Each row is a point on a landscape with many valleys, with its height.
A ball rolls from a point to the lowest of its 3 nearest points, and stops where none of them is lower. Distance is the straight distance between rows; heights are no part of it.
j167: [119 112 104 152 128 119 113 123 125 104 122 128 106]  height 3.74
j134: [ 89 180  81 107 101  30 134 120 119 134 103 111 137]  height 6.61
j793: [203 151 171 133 127 220  70 125 164 123 156 175 157]  height 2.72
j170: [144  86 164  73 145 151 179 137 142 183 156  89 171]  height 4.68
j168: [141  71 154 116 149 174 160 138 129 175 168 104 138]  height 2.18
j565: [140 159 126  91 138 115 152 117 126 132 112 130 151]  height 3.03
j66: [107 174  93  87 115  47 155 128 118 128 100 115 158]  height 5.40
j846: [ 80 138  72 121 100  55 147 147 115 121 115 116 134]  height 3.68
j21: [153  70 169 192 125 213 101 155 141 141 185 137 124]  height 5.65
j981: [156  85 162 179 109 200  94 143 169 137 157 148 125]  height 6.07
j685: [152 105 143 163 115 156 114 130 145 116 131 146  96]  height 4.35
j555: [ 81 143  73 137 110  71 130 128 115 107 118 115 118]  height 2.74
j664: [129 136  94 154 110  96  92 102 113  99 114 132  75]  height 0.87
j713: [ 99 143  75 171 116  86  90 116  99 102 113 132  86]  height 2.81
j123: [126 209  90  98 116  46 120 111 102 144  91 131 122]  height 6.36
j678: [107 100  92 125 133 110 145 144 125 110 118 119 118]  height 2.79
j177: [148 121 188  84 144 186 154 118 142 173 166 122 165]  height 4.62
j369: [128 171  94 127 104  74 103  96 107 123 102 120 100]  height 4.17
j553: [145 160 139 121 129 118 138  98 134 123 105 130 121]  height 0.88
j117: [109 115  95 106 128 108 151 141 127 116 116 116 132]  height 2.63
j800: [115  66 129 110 154 147 149 156 135 143 144 113 132]  height 1.55
j997: [148 141 188  94 148 196 127 114 158 147 165 142 169]  height 4.39
j97: [163 167 153 188  87 141  85  91 142 113 111 152 111]  height 4.63
j837: [125  69 136 148 154 160 129 156 121 136 139 121 111]  height 3.44
j54: [ 78 122  86 189 130  97  90 128  83  93 113 128  90]  height 3.79
j36: [140 131 175  57 142 142 180 145 131 180 140 120 172]  height 4.78
j408: [123 101 130  73 151 112 164 156 137 155 122 100 163]  height 4.93
j559: [128  89 130 180 139 149 110 140 114  97 126 143  95]  height 4.90
j708: [139  69 162 172 147 190 119 164 125 142 166 128 119]  height 4.86
j415: [129 157 120  62 138  86 162 137 122 128 101 117 165]  height 4.07
j163: [145 100 125 139 140 143 138 131 136 122 130 128 103]  height 4.61
j529: [ 85  86 110 207 151 119  97 134  95  87 109 115 114]  height 4.65
j579: [140 126 138  96 133 122 150 128 144 137 109 118 131]  height 3.14
j94: [ 49 116 107 119 136  68 184 176 107 118 123 116 159]  height 0.75
j682: [107 129  83 122 113  85 133 120 119 113 105 111 122]  height 1.08
j849: [167 100 180 149 128 218  80 119 171 150 170 131 164]  height 6.16
j634: [ 62  90 105 192 141 108 122 139 100 102 103 109 115]  height 4.51
j605: [161 132 177 169 107 189  88 111 161 114 127 148 135]  height 3.59
j866: [139 196 108  73 119  73 166 128 107 135 117 138 142]  height 4.97
j427: [156 195 135  89 124 131 157 106 122 125 127 162 122]  height 4.98
j311: [ 67 100  99 160 150 108 144 148 104 101 118 116 138]  height 3.71
j482: [117 149  81 181 105  79  64 119 105 100 116 141  64]  height 3.09
j421: [153  72 170 154 126 191 119 129 156 149 175 126 128]  height 5.76
j907: [145 193 115 103 115  91 129  97 100 134 103 138 116]  height 4.22
j283: [103 131  97  88 115  69 164 137 129 122 112 104 153]  height 3.92
j22: [168 167 165 126 133 185 106 107 152 118 143 157 147]  height 3.06
j802: [140 121 163  85 148 148 160 129 137 164 130 115 152]  height 4.21
j342: [157 166 161  65 135 186 144 112 167 136 166 148 153]  height 4.74
j454: [140 127 122 168 100 123  99 105 120 109 117 134  86]  height 2.93
j593: [151 176 153  40 129 158 177 125 148 150 146 153 156]  height 5.31
j136: [102  72 122 170 162 143 120 156 102 114 130 124 123]  height 4.33
j490: [139 163 108 173  96  84  55 105 120 115 103 134  63]  height 2.23
j521: [147 131 172 104 142 166 131 117 154 144 130 134 137]  height 3.83

Call two points neighbours if one is among the 3 nearest of the other. Go from one point of each pair to the other, from neighbour to neighbour, staying as low as possible. Name the highest point that can't be avoided.
j664, j553: j415
j682, j664: j713
j682, j94: j846

Where does a ball stop that starts at each point below?
j167: j682
j634: j682
j123: j664
j36: j553
j685: j664
j97: j664
j529: j664
j605: j793
j134: j682
j415: j553
j421: j800
